Points, in no order, along strands that fork, close into loops and pass close to each other.
In the rows, zero is written as 128.
Two points are linked if the straight distance between their rows is under 91.2.
Q61: | 171 | 136 | 114 | 121 | 136 |  85 | 135 | 146 | 115 | 169 | 180 | 125 |  78 | 124 | 113 |  86 | 124 | 152 | 116 | 107 | 132 | 137 |  94 |  96 | 104 |  98 | 139 | 112 | 105 | 105 |  91 |
Q278: | 129 | 122 | 103 | 133 | 116 | 116 | 111 | 129 | 106 | 115 | 146 | 134 | 153 | 106 | 119 | 149 | 119 | 128 | 116 | 120 |  90 | 106 |  83 | 101 | 124 | 126 | 135 | 102 | 127 | 139 | 105 |
Q775: | 158 | 123 | 103 |  84 | 136 | 108 | 117 | 143 | 107 | 151 | 188 | 131 | 104 | 132 | 118 |  82 | 128 | 157 | 116 |  97 | 103 | 125 | 111 | 104 | 114 |  91 | 139 |  84 | 101 | 114 | 120 |
Q46: | 125 |  78 | 102 | 147 | 103 | 144 | 144 | 104 | 123 | 151 |  90 | 107 | 121 | 107 | 105 | 110 | 140 | 118 |  96 | 135 | 145 | 128 | 167 | 107 | 123 | 134 | 136 | 124 | 144 | 151 | 147 |
Q182: | 143 | 155 | 143 |  59 | 153 | 122 | 121 | 177 | 122 | 147 | 156 | 107 |  69 | 150 | 123 |  92 | 127 | 135 | 121 | 113 | 151 | 138 | 127 | 192 | 131 | 100 | 142 | 122 | 108 |  97 | 123 |
Q357: | 141 | 105 | 109 | 142 | 122 | 104 | 138 | 111 | 118 |  94 | 102 | 112 | 125 | 109 | 105 | 121 | 128 | 129 | 134 | 106 | 104 | 109 | 143 | 129 |  98 | 146 | 162 |  99 | 130 | 130 | 116 |
Q815: | 143 | 136 | 110 |  99 | 134 | 118 | 126 | 138 | 141 | 142 | 145 | 125 |  93 | 132 | 106 | 129 | 130 | 139 | 111 | 125 | 140 | 134 | 134 | 138 | 129 | 110 | 135 | 116 | 132 | 131 | 128 |
Q619: | 110 | 102 | 110 | 152 | 105 | 111 | 137 | 111 | 113 | 160 | 129 | 145 | 138 | 121 | 149 | 135 | 138 |  95 | 117 | 144 | 159 | 151 | 129 |  66 | 158 | 104 | 105 | 145 | 143 | 142 | 144 |
Q171: | 115 | 104 |  94 | 140 | 110 | 102 | 136 | 124 |  90 | 154 | 123 | 145 | 126 | 125 | 150 | 142 | 114 | 105 |  84 | 134 | 136 | 139 | 111 |  49 | 149 |  94 | 113 | 151 | 160 | 136 | 113 |
Q317: | 108 | 119 |  84 |  96 | 120 | 132 | 144 | 106 |  73 | 141 | 120 | 135 | 146 | 119 | 111 | 140 | 138 | 109 |  88 | 106 |  84 | 134 | 148 |  66 | 158 |  86 | 153 | 101 | 158 | 135 | 114 |
Q772: | 139 | 134 | 110 | 148 | 152 | 126 |  77 | 128 | 124 | 123 | 155 | 105 | 129 | 110 | 156 | 131 |  84 | 180 | 109 | 124 | 108 | 111 |  76 |  99 | 117 | 121 | 140 | 137 | 152 |  94 | 105 |
Q874: | 128 | 102 | 106 | 129 | 113 | 116 | 135 | 112 |  75 |  75 | 104 |  97 | 163 |  90 | 104 | 115 | 133 | 125 | 140 |  97 |  70 |  98 | 138 | 124 | 109 | 157 | 183 | 101 | 144 | 130 | 117 |
Q127: | 112 | 132 | 151 | 123 | 123 | 151 | 125 | 152 | 143 | 168 | 103 | 133 | 125 | 159 | 109 |  95 | 146 |  87 | 115 | 171 | 171 | 143 | 167 | 181 | 124 | 121 | 100 | 121 | 116 | 146 | 145 |
Q973: | 140 | 135 | 116 | 195 | 135 | 139 | 104 | 105 | 132 | 111 | 110 |  84 | 164 | 115 | 141 | 126 |  51 | 148 |  97 | 131 |  91 | 119 |  99 | 103 | 119 | 140 | 127 | 148 | 153 | 112 | 113 |
Q400: | 151 | 157 | 123 | 105 | 140 | 120 | 112 | 169 | 131 | 165 | 171 | 135 |  95 | 132 | 126 | 126 | 119 | 138 | 115 | 142 | 147 | 130 |  73 | 127 | 123 | 113 | 117 | 137 | 112 | 109 |  93 |
Q612: | 135 | 129 | 128 | 130 | 148 | 142 |  95 | 146 | 147 | 133 |  88 | 110 |  85 | 141 | 117 | 111 | 120 | 153 | 125 | 127 | 159 |  95 | 133 | 153 | 111 | 147 | 150 | 156 | 138 | 112 | 125 |
Q786: |  99 | 127 | 128 |  59 | 130 | 132 |  90 | 144 | 123 |  95 | 115 | 152 | 116 | 129 | 150 | 140 | 152 | 146 | 150 |  92 | 124 |  94 | 106 | 163 | 114 | 156 | 132 | 133 | 125 | 125 | 139 |
Q468: | 140 | 150 | 127 | 154 | 152 | 116 | 131 |  94 | 134 |  70 | 119 |  95 | 141 | 125 | 131 | 129 | 112 | 143 | 157 |  98 |  83 | 130 | 149 | 144 | 110 | 121 | 159 |  92 | 140 | 100 | 129 |
Q726: | 148 | 162 | 147 | 170 | 141 | 145 | 139 | 107 | 159 | 147 | 157 | 115 | 124 | 142 | 141 | 133 | 102 | 116 | 126 | 152 | 133 | 168 | 127 | 125 | 143 | 129 | 110 | 134 | 110 | 114 | 153 |
Q877: | 113 | 117 | 137 | 128 |  99 | 126 | 159 | 133 | 143 | 118 | 129 | 151 | 150 | 144 | 107 | 145 | 135 | 120 | 134 | 156 | 121 | 128 | 143 | 146 | 127 | 106 |  98 |  90 | 126 | 156 | 104 |
Q884: | 150 | 133 | 129 | 193 | 148 | 128 | 138 | 100 | 151 | 106 |  91 | 108 | 123 | 133 | 134 | 113 | 116 | 135 | 162 | 109 | 135 | 124 | 137 | 113 | 114 | 143 | 153 | 142 | 126 | 101 | 133 |
Q811: | 101 | 111 | 127 |  93 | 106 |  96 | 161 | 116 | 101 | 104 | 118 | 146 | 175 | 146 | 129 | 158 | 153 | 132 | 147 |  66 |  78 | 151 | 163 | 149 | 127 | 121 | 118 | 135 | 141 | 156 | 144 |
Q76: | 133 | 149 | 140 | 183 | 155 | 180 | 122 | 132 | 176 | 129 |  81 | 105 | 119 | 155 | 130 | 102 | 107 | 155 | 143 | 124 | 155 | 111 | 143 | 146 | 119 | 138 | 135 | 154 | 130 | 102 | 136 |
Q595: | 137 | 179 | 174 | 126 | 160 | 165 | 157 | 164 | 144 | 118 | 131 | 144 | 101 | 149 | 124 | 128 | 138 | 115 | 143 | 174 | 122 | 136 | 119 | 192 | 117 | 146 | 121 | 138 |  86 |  93 | 117 |
Q511: | 110 | 153 | 182 | 127 | 131 | 142 | 105 | 142 | 144 | 116 | 139 | 154 | 147 | 140 | 152 | 131 | 145 | 110 | 160 | 164 | 155 | 139 | 161 | 176 | 141 | 150 | 111 | 142 | 104 | 146 | 156 |
Q660: | 135 | 136 | 105 |  54 | 132 | 146 | 113 | 139 | 132 | 145 | 170 | 132 | 125 | 135 | 105 | 124 | 113 | 162 |  98 |  97 |  98 | 127 | 120 | 145 | 126 | 103 | 140 |  93 | 124 | 122 | 136 |
Q848: | 113 | 117 |  86 |  74 | 124 | 141 | 128 | 115 | 105 | 139 | 147 | 140 | 124 | 112 | 121 | 149 | 139 | 135 |  84 | 110 | 107 | 135 | 143 |  93 | 151 |  86 | 140 | 109 | 154 | 131 | 125 |
Q118: | 100 |  85 | 196 | 145 |  96 | 139 | 108 | 142 | 124 | 128 | 124 | 144 | 173 |  99 | 148 | 113 | 166 | 118 | 162 | 138 | 174 | 122 | 142 | 121 | 131 | 159 | 116 | 148 | 110 | 162 | 164 |
Q188: | 130 | 164 | 162 | 146 | 157 | 147 | 135 | 127 | 158 | 110 | 116 | 144 | 100 | 159 | 150 | 130 | 137 | 126 | 173 | 119 | 151 | 128 | 128 | 145 | 133 | 149 | 129 | 156 | 101 | 102 | 147 |
Q787: |  93 | 108 | 114 |  65 | 123 | 109 | 135 | 111 |  94 |  93 | 121 | 147 | 140 | 120 | 151 | 159 | 164 | 139 | 137 |  64 |  97 | 138 | 152 | 143 | 132 | 140 | 133 | 141 | 148 | 140 | 151 |
Q758: | 101 | 103 | 182 | 148 |  91 | 127 | 164 | 122 | 141 | 123 | 134 | 148 | 185 | 138 | 120 | 129 | 142 | 116 | 149 | 155 | 125 | 141 | 157 | 130 | 138 | 101 |  84 |  96 | 118 | 163 | 126 |
Q125: | 133 | 141 | 131 | 155 | 129 | 163 |  97 | 131 | 159 | 155 | 123 | 108 | 137 | 136 | 122 | 131 |  96 | 140 | 105 | 168 | 137 | 119 | 109 | 143 | 126 | 146 | 108 | 149 | 129 | 134 | 130 |
Q178: | 116 | 130 | 111 | 124 | 119 | 150 |  89 | 147 | 138 | 142 | 134 | 126 | 138 | 117 | 124 | 152 | 109 | 140 |  89 | 169 | 132 | 113 | 109 | 140 | 136 | 129 | 107 | 135 | 143 | 143 | 115 |
Q179: | 118 |  93 | 122 | 167 |  99 | 115 | 122 | 135 | 113 | 122 | 132 | 137 | 164 | 100 | 136 | 150 | 124 | 118 | 126 | 155 | 132 | 107 |  96 |  98 | 135 | 144 | 111 | 142 | 135 | 154 | 106 |
Q771: | 138 | 154 | 118 |  92 | 146 | 135 | 128 | 107 | 136 | 106 | 143 | 136 | 134 | 150 | 125 | 146 | 130 | 141 | 155 |  77 |  97 | 129 | 107 | 142 | 126 | 128 | 147 | 118 | 116 | 117 | 146 |
Q661: | 128 | 121 | 113 |  85 | 112 | 111 | 177 | 136 | 137 | 141 | 103 | 163 | 102 | 165 |  81 | 117 | 140 | 112 | 130 |  86 | 120 | 126 | 134 | 135 | 107 | 126 | 129 | 100 | 105 | 150 | 114 |
Q994: | 119 | 133 | 114 |  90 | 134 | 109 | 125 | 117 | 122 |  98 | 164 | 143 | 144 | 127 | 141 | 158 | 149 | 137 | 144 | 105 | 103 | 143 | 126 | 143 | 137 | 112 | 128 | 106 | 138 | 136 | 143 |
Q956: | 135 | 167 | 142 | 114 | 139 | 158 | 140 | 123 | 162 | 112 | 164 | 124 | 146 | 147 | 128 | 162 | 109 | 133 | 134 | 144 | 106 | 150 | 124 | 176 | 145 | 125 | 109 | 110 | 114 | 125 | 141 |
Q200: | 112 |  72 | 110 | 136 | 109 | 117 | 141 | 115 |  87 | 107 | 113 | 134 | 133 |  88 | 144 | 140 | 174 | 108 | 135 | 122 | 153 | 111 | 148 |  89 | 146 | 142 | 148 | 155 | 147 | 143 | 132 |
Q762: | 158 | 168 | 137 | 189 | 159 | 130 | 160 |  98 | 151 |  92 | 108 | 104 | 129 | 130 | 128 | 122 | 107 | 133 | 160 | 114 | 102 | 134 | 143 | 124 | 104 | 120 | 150 | 112 | 119 |  84 | 116 |
Q498: | 110 | 116 | 107 |  59 | 111 | 120 | 152 | 159 | 126 | 138 | 122 | 169 | 104 | 160 |  89 | 115 | 141 | 133 | 123 | 114 | 130 | 123 | 134 | 142 | 110 |  94 | 124 |  88 | 125 | 134 |  97 |
Q870: | 104 | 105 | 119 |  88 | 129 | 126 | 108 | 114 | 106 |  79 | 117 | 138 | 128 | 107 | 148 | 152 | 160 | 144 | 151 |  81 | 116 | 102 | 122 | 133 | 132 | 152 | 150 | 141 | 138 | 131 | 149 |
Q137: | 112 | 122 | 182 | 156 | 113 | 143 | 109 | 112 | 141 | 138 | 133 | 142 | 154 | 122 | 156 | 116 | 154 | 118 | 167 | 128 | 171 | 152 | 142 | 127 | 135 | 153 | 119 | 140 | 104 | 142 | 183 |
Q336: | 153 | 142 | 109 | 105 | 134 |  99 | 152 | 147 | 122 | 147 | 167 | 152 |  88 | 136 | 108 | 117 | 144 | 121 | 136 | 107 | 132 | 144 |  92 | 104 | 116 |  98 | 129 | 104 | 100 | 119 |  99 |
Q274: | 131 | 129 | 147 | 118 | 114 | 112 | 167 |  98 | 116 | 111 | 118 | 136 | 178 | 149 | 122 | 144 | 153 | 115 | 168 |  75 |  82 | 142 | 140 | 138 | 131 | 137 | 121 | 129 | 111 | 160 | 153 |
Q845: | 135 | 130 | 126 | 212 | 152 | 159 | 123 | 110 | 165 | 115 |  93 | 105 | 152 | 130 | 148 | 105 |  98 | 155 | 156 | 126 | 147 | 122 | 127 | 111 | 122 | 145 | 138 | 161 | 143 | 100 | 124 |
Q8: |  94 |  97 | 131 | 116 | 113 | 150 | 111 | 124 | 123 | 123 | 101 | 132 | 125 | 111 | 142 | 134 | 163 | 121 | 117 | 150 | 163 | 123 | 174 | 141 | 143 | 144 | 119 | 143 | 142 | 152 | 158 |
Q429: | 131 | 113 | 134 | 168 | 135 | 151 | 103 | 121 | 156 | 135 |  87 | 101 | 112 | 132 | 126 | 107 | 117 | 145 | 128 | 150 | 164 | 118 | 154 | 145 | 116 | 158 | 136 | 155 | 141 | 123 | 146 |
Q249: |  94 | 129 | 181 | 122 | 125 | 146 | 127 | 116 | 152 | 104 |  81 | 130 | 131 | 153 | 146 | 125 | 128 | 125 | 164 |  98 | 127 | 104 | 144 | 170 | 126 | 179 | 110 | 144 | 110 | 138 | 160 |
Q161: | 132 | 150 | 166 | 164 | 141 | 133 | 119 | 157 | 134 | 152 | 129 | 162 | 129 | 136 | 143 | 118 | 148 | 110 | 156 | 191 | 167 | 138 | 115 | 145 | 117 | 167 | 108 | 164 |  92 | 131 | 109 |
Q783: | 147 | 154 | 160 | 143 | 141 | 115 | 165 | 116 | 141 | 114 | 131 | 153 |  99 | 144 | 138 | 135 | 156 | 111 | 171 | 116 | 138 | 143 | 125 | 131 | 126 | 150 | 123 | 140 |  88 | 121 | 139 |
Q199: | 131 | 111 | 120 | 125 | 130 | 130 | 111 | 130 | 136 | 104 |  99 | 121 | 103 | 124 | 115 | 128 | 130 | 147 | 134 | 114 | 132 |  94 | 123 | 144 | 105 | 154 | 152 | 123 | 130 | 126 | 124 |
Q109: | 143 | 151 | 130 | 137 | 146 | 116 | 106 | 152 | 149 | 141 | 170 | 104 | 106 | 124 | 137 | 137 |  90 | 146 |  97 | 171 | 143 | 150 | 126 | 150 | 136 | 112 | 117 | 127 | 147 | 110 | 113 |
Q561: | 140 | 112 |  95 | 111 | 146 | 101 |  90 | 131 |  99 | 124 | 160 | 126 |  98 | 100 | 152 | 126 | 150 | 155 | 133 | 114 | 130 | 122 | 104 |  97 | 119 | 115 | 151 | 119 | 138 | 108 | 126 |
Q838: | 160 | 161 | 135 | 148 | 149 | 126 | 135 | 148 | 146 | 162 | 148 | 128 | 101 | 134 | 124 | 126 | 105 | 145 | 117 | 157 | 139 | 136 |  79 | 123 | 112 | 140 | 114 | 153 | 115 | 108 |  89 |
Q888: | 145 | 148 | 116 | 177 | 134 | 100 | 120 | 100 | 110 |  84 | 123 |  84 | 160 |  91 | 131 | 129 | 100 | 128 | 149 | 130 |  84 | 125 | 130 | 116 | 110 | 130 | 157 |  98 | 142 | 103 | 108 |
Q495: | 145 | 153 | 132 | 124 | 139 | 118 | 154 |  98 | 116 | 103 | 121 | 133 | 149 | 144 | 117 | 142 | 144 | 120 | 172 |  75 |  77 | 126 | 108 | 125 | 123 | 140 | 153 | 119 | 106 | 129 | 136 |
Q611: | 160 | 151 | 131 | 204 | 147 | 119 | 139 | 105 | 126 | 125 | 103 |  96 | 161 | 127 | 153 | 115 |  55 | 134 | 113 | 132 |  96 | 135 |  84 |  85 | 103 | 151 | 118 | 157 | 138 | 106 | 100 |
Q639: | 140 | 110 | 106 | 182 | 107 | 108 | 132 | 103 |  95 |  98 | 105 |  76 | 171 |  76 | 115 | 122 | 103 | 110 | 126 | 144 |  94 | 114 | 142 | 107 | 114 | 147 | 155 | 120 | 151 | 125 | 111 |
Q213: | 159 | 136 | 111 | 100 | 122 | 128 | 160 | 128 | 141 | 151 | 121 | 149 | 112 | 149 |  65 | 114 | 126 | 125 | 117 |  89 | 105 | 116 | 110 | 117 | 107 | 130 | 148 | 104 |  92 | 139 | 112 |
Q904: | 119 | 109 | 155 | 165 |  97 | 106 | 165 | 105 | 113 | 113 | 129 | 121 | 190 | 119 | 121 | 132 | 141 |  99 | 145 | 135 |  95 | 140 | 154 | 109 | 146 | 102 | 109 |  96 | 132 | 162 | 128 |
Q860: | 123 | 141 | 125 |  95 | 130 | 149 | 116 | 158 | 145 | 163 | 124 | 123 | 117 | 148 | 106 | 121 | 126 | 106 |  98 | 171 | 156 | 135 | 158 | 179 | 143 | 103 | 111 | 129 | 135 | 139 | 133 |
Q665: | 146 | 176 | 156 | 117 | 150 | 173 | 178 | 130 | 161 | 114 | 138 | 132 | 114 | 156 | 114 | 140 | 121 | 133 | 141 | 137 |  99 | 147 | 123 | 183 | 120 | 138 | 118 | 119 |  92 | 105 | 137 |
Q823: | 125 |  94 | 132 | 170 | 103 |  96 | 160 |  99 | 101 | 109 | 112 | 102 | 166 |  98 | 129 | 118 | 148 |  93 | 140 | 135 | 115 | 142 | 178 | 105 | 139 | 122 | 136 | 109 | 145 | 152 | 143 |
Q526: | 120 |  86 | 124 | 129 | 111 |  88 | 138 | 137 | 111 | 111 | 108 | 154 | 109 | 111 | 140 | 136 | 171 | 109 | 157 | 122 | 166 | 108 | 134 | 108 | 131 | 148 | 138 | 146 | 128 | 147 | 129 |
Q804: | 146 | 147 | 133 | 124 | 127 | 101 | 174 | 134 | 131 | 128 | 142 | 167 | 101 | 139 | 116 | 136 | 163 | 102 | 160 | 119 | 139 | 143 | 105 | 116 | 124 | 124 | 117 | 121 |  90 | 133 | 111 |
Q777: | 150 | 154 | 138 | 108 | 153 | 121 | 126 | 151 | 147 | 133 | 138 | 107 |  69 | 147 | 112 | 110 | 117 | 143 | 122 | 123 | 149 | 131 | 143 | 172 | 119 | 120 | 142 | 123 | 124 | 104 | 123 |
Q912: | 123 | 110 | 122 | 129 |  97 | 131 | 134 | 120 | 101 | 102 | 128 | 134 | 191 | 108 | 102 | 148 | 133 | 119 | 143 | 110 |  79 |  93 |  93 | 114 | 134 | 139 | 137 | 115 | 118 | 161 | 113 |
Q935: | 132 | 115 | 113 | 118 | 139 |  89 | 110 | 137 | 118 | 111 | 134 | 146 |  90 | 115 | 146 | 138 | 162 | 130 | 152 | 118 | 160 | 124 | 120 | 115 | 129 | 139 | 143 | 138 | 132 | 123 | 129 |
Q577: |  92 | 146 | 168 | 118 | 150 | 131 | 124 | 128 | 161 | 124 |  78 | 120 |  82 | 166 | 148 | 109 | 115 | 106 | 147 | 104 | 139 | 112 | 158 | 175 | 132 | 172 | 118 | 139 | 122 | 114 | 151 |
Q266: | 118 | 141 | 115 |  97 | 146 | 130 | 108 | 107 | 136 |  99 | 149 | 127 | 119 | 124 | 149 | 158 | 142 | 140 | 136 | 116 | 129 | 142 | 147 | 144 | 154 | 121 | 139 | 135 | 147 | 121 | 170 |
Q340: | 136 | 146 | 138 | 144 | 148 | 133 |  96 | 153 | 141 | 177 | 126 | 119 | 135 | 141 | 141 | 116 |  80 | 142 |  86 | 186 | 152 | 130 |  96 | 141 | 125 | 149 |  92 | 175 | 150 | 138 | 102 |
Q863: | 114 | 135 | 122 | 100 | 116 | 138 | 127 | 162 | 137 | 176 | 141 | 129 | 110 | 149 | 115 | 127 | 106 | 109 |  79 | 181 | 162 | 142 | 147 | 140 | 161 |  71 | 100 | 129 | 151 | 129 | 113 |
Q202: | 156 | 134 | 135 | 209 | 140 | 119 | 142 |  89 | 137 | 153 | 114 |  99 | 148 | 127 | 149 | 105 |  89 | 122 | 129 | 138 | 127 | 159 | 110 |  85 | 112 | 151 | 119 | 152 | 131 | 115 | 129 |
Q328: | 160 | 174 | 148 | 150 | 154 | 130 | 144 | 140 | 160 | 144 | 173 | 103 |  96 | 138 | 137 | 131 |  89 | 131 | 119 | 164 | 147 | 174 | 133 | 151 | 150 | 115 | 122 | 140 | 117 |  95 | 124 |
Q692: | 143 | 162 | 129 | 132 | 154 | 134 |  88 | 145 | 141 | 140 | 172 | 103 | 115 | 130 | 151 | 138 |  76 | 171 | 103 | 139 | 129 | 125 |  87 | 134 | 134 | 110 | 125 | 141 | 143 |  94 | 113 |
Q73: | 137 | 109 | 115 | 148 | 113 | 127 | 137 | 126 | 146 | 167 | 107 | 123 | 109 | 133 | 104 | 112 | 130 | 117 | 109 | 151 | 159 | 135 | 145 | 118 | 121 | 128 | 116 | 128 | 129 | 149 | 133 |
Q727: | 127 | 127 | 126 | 180 | 126 | 164 |  98 | 107 | 152 | 111 | 118 |  99 | 161 | 117 | 128 | 139 |  89 | 152 | 124 | 148 | 113 | 109 | 107 | 131 | 130 | 147 | 124 | 142 | 139 | 124 | 132 |
Q37: | 114 | 125 | 106 | 108 | 117 | 125 | 142 | 132 | 128 | 154 | 151 | 129 | 101 | 134 | 125 | 144 | 109 | 120 |  73 | 157 | 143 | 153 | 159 | 110 | 163 |  62 | 108 | 115 | 162 | 127 | 121 |
Q701: | 135 | 104 |  90 |  94 | 111 | 121 | 147 | 134 | 120 | 154 | 114 | 155 | 123 | 136 |  65 | 111 | 127 | 129 |  95 |  98 | 110 | 109 | 131 |  94 | 119 | 108 | 155 |  94 | 125 | 143 | 106 |
Q201: | 100 |  75 | 140 | 155 |  91 | 109 | 152 | 113 | 104 | 136 | 120 | 150 | 155 | 117 | 140 | 127 | 158 |  99 | 146 | 149 | 159 | 134 | 151 |  74 | 155 | 100 | 113 | 130 | 141 | 147 | 132 |
Q630: | 124 | 164 | 158 | 108 | 167 | 135 | 126 | 149 | 159 | 125 | 103 | 107 |  66 | 170 | 135 | 107 | 109 | 121 | 133 | 109 | 151 | 126 | 158 | 186 | 134 | 134 | 136 | 139 | 126 |  95 | 141 |
Q20: | 129 | 128 |  98 | 102 | 114 | 131 | 137 | 126 | 132 | 157 | 144 | 135 | 121 | 132 | 106 | 142 | 112 | 119 |  85 | 126 | 122 | 135 | 130 | 104 | 149 |  84 | 121 | 112 | 141 | 140 | 126 |
Q502: | 143 | 157 | 147 | 164 | 142 | 129 | 132 | 144 | 142 | 158 | 143 | 151 | 127 | 136 | 150 | 134 | 116 | 124 | 133 | 174 | 147 | 146 |  80 | 113 | 125 | 160 |  93 | 169 | 107 | 122 | 109 |
Q215: | 108 | 130 | 127 |  82 | 118 | 118 | 146 | 158 | 133 | 114 | 137 | 158 | 122 | 151 | 110 | 138 | 146 | 130 | 133 | 135 | 126 | 132 | 140 | 172 | 118 | 111 | 110 |  91 | 128 | 142 | 105 |
Q558: | 136 | 122 | 121 | 187 | 122 | 127 | 123 |  86 | 124 | 162 | 119 |  91 | 150 | 121 | 141 | 116 | 102 | 107 | 108 | 125 | 126 | 158 | 119 |  83 | 136 | 135 | 120 | 141 | 142 | 134 | 166 |
Q158: |  94 |  92 | 130 | 153 |  89 | 134 | 118 | 141 | 120 | 152 | 120 | 154 | 161 | 118 | 144 | 137 | 126 | 116 | 112 | 178 | 162 | 120 | 114 |  96 | 142 | 126 |  88 | 146 | 142 | 151 | 115 |
Q753: | 118 | 150 | 119 |  57 | 131 | 144 |  77 | 160 | 133 | 123 | 129 | 150 | 126 | 131 | 136 | 142 | 154 | 127 | 135 | 133 | 145 | 100 | 106 | 173 | 126 | 130 | 130 | 142 | 125 | 122 | 133 |
Q401: | 128 | 173 | 187 | 150 | 150 | 163 | 131 | 151 | 143 | 130 | 134 | 158 | 125 | 148 | 145 | 122 | 144 | 105 | 160 | 180 | 148 | 142 | 135 | 175 | 127 | 157 | 117 | 155 |  80 | 114 | 138 |
Q575: | 152 | 152 | 125 |  72 | 144 | 132 | 109 | 166 | 128 | 147 | 171 | 130 |  84 | 140 | 121 | 104 | 134 | 150 | 133 | 115 | 139 | 123 |  93 | 151 | 113 | 109 | 132 | 112 |  96 | 103 | 114 |
Q101: |  88 | 110 | 118 |  61 | 119 | 132 | 121 | 133 | 115 | 118 |  94 | 151 |  99 | 122 | 149 | 144 | 172 | 118 | 116 | 114 | 154 | 118 | 167 | 144 | 140 | 141 | 124 | 146 | 146 | 143 | 144 |
Q259: | 128 | 136 | 121 | 128 | 158 | 126 |  86 | 128 | 140 | 102 | 144 | 109 |  99 | 118 | 149 | 138 | 126 | 161 | 129 | 138 | 143 | 127 | 144 | 143 | 135 | 123 | 149 | 131 | 155 | 101 | 140 |
Q573: |  95 |  60 | 180 | 142 |  90 | 122 | 145 | 130 | 111 | 122 | 124 | 143 | 176 | 104 | 141 | 116 | 172 | 109 | 158 | 131 | 162 | 127 | 160 |  96 | 144 | 120 | 114 | 133 | 128 | 162 | 151 |
Q530: | 137 | 113 | 158 | 143 | 103 | 121 | 158 | 110 | 105 | 101 | 119 | 118 | 201 | 119 | 110 | 135 | 149 | 109 | 167 | 100 |  80 | 111 | 119 | 120 | 132 | 142 | 130 | 124 | 109 | 166 | 133 |
Q755: | 129 | 125 | 108 | 120 | 125 | 134 |  96 | 145 | 132 | 122 | 152 | 126 | 127 | 113 | 116 | 140 | 114 | 157 | 107 | 142 | 107 | 107 |  96 | 133 | 110 | 123 | 129 |  96 | 131 | 128 | 104 |
Q865: | 114 | 122 |  91 |  52 | 128 | 159 | 118 | 117 | 119 | 128 | 144 | 134 | 135 | 120 | 108 | 143 | 132 | 160 |  81 |  94 |  91 | 128 | 150 | 136 | 132 | 111 | 143 | 106 | 146 | 133 | 140 |
Q659: | 135 |  82 | 107 | 167 | 107 | 116 | 154 |  91 | 106 | 111 |  86 |  87 | 135 |  89 | 115 | 106 | 136 | 103 | 118 | 128 | 121 | 128 | 185 | 112 | 113 | 144 | 154 | 119 | 147 | 138 | 144 |
Q2: | 114 | 113 | 122 | 152 | 111 | 125 | 127 | 150 | 136 | 172 | 118 | 139 | 126 | 136 | 125 | 120 | 119 | 113 | 102 | 188 | 166 | 139 | 134 | 117 | 132 | 119 |  91 | 135 | 143 | 148 | 107 |
Q506: |  97 |  71 | 127 | 102 | 108 | 135 | 139 | 115 |  90 |  82 | 103 | 131 | 133 |  90 | 143 | 145 | 171 | 120 | 133 |  92 | 131 |  96 | 152 | 124 | 139 | 163 | 144 | 155 | 142 | 148 | 141 |
Q936: | 146 | 120 |  94 | 133 | 147 |  95 |  84 | 129 |  84 | 133 | 168 | 111 | 121 |  98 | 163 | 115 | 112 | 156 | 108 | 113 |  98 | 124 |  84 |  73 | 117 | 112 | 144 | 119 | 143 | 103 | 111 |
Q418: | 121 | 109 |  82 | 131 | 116 | 117 | 131 | 122 |  66 | 146 | 119 | 126 | 136 | 102 | 129 | 140 | 121 | 106 |  79 | 116 | 103 | 123 | 118 |  48 | 149 | 109 | 151 | 132 | 158 | 136 | 106 |
Q686: | 125 | 141 | 104 |  39 | 128 | 158 |  88 | 161 | 128 | 141 | 144 | 143 | 119 | 133 | 115 | 124 | 135 | 153 | 106 | 120 | 124 | 102 | 110 | 165 | 116 | 115 | 136 | 114 | 123 | 122 | 129 |
Q587: | 131 | 142 | 158 | 175 | 125 | 155 | 127 |  96 | 150 | 157 | 136 | 126 | 148 | 135 | 145 | 123 | 129 | 114 | 147 | 133 | 148 | 158 | 115 | 112 | 135 | 145 | 110 | 136 | 104 | 127 | 174 |

How many points has the smallest loop of links through each point below? Write none if it is on no loop.
Q870 -> 27
Q161 -> none
Q46 -> none

A tip is a point with one link. Name the tips that can be reached along the links from each point below, in the order of the rows.
Q823 -> Q179, Q701
Q804 -> Q775, Q188
Q357 -> Q874, Q639
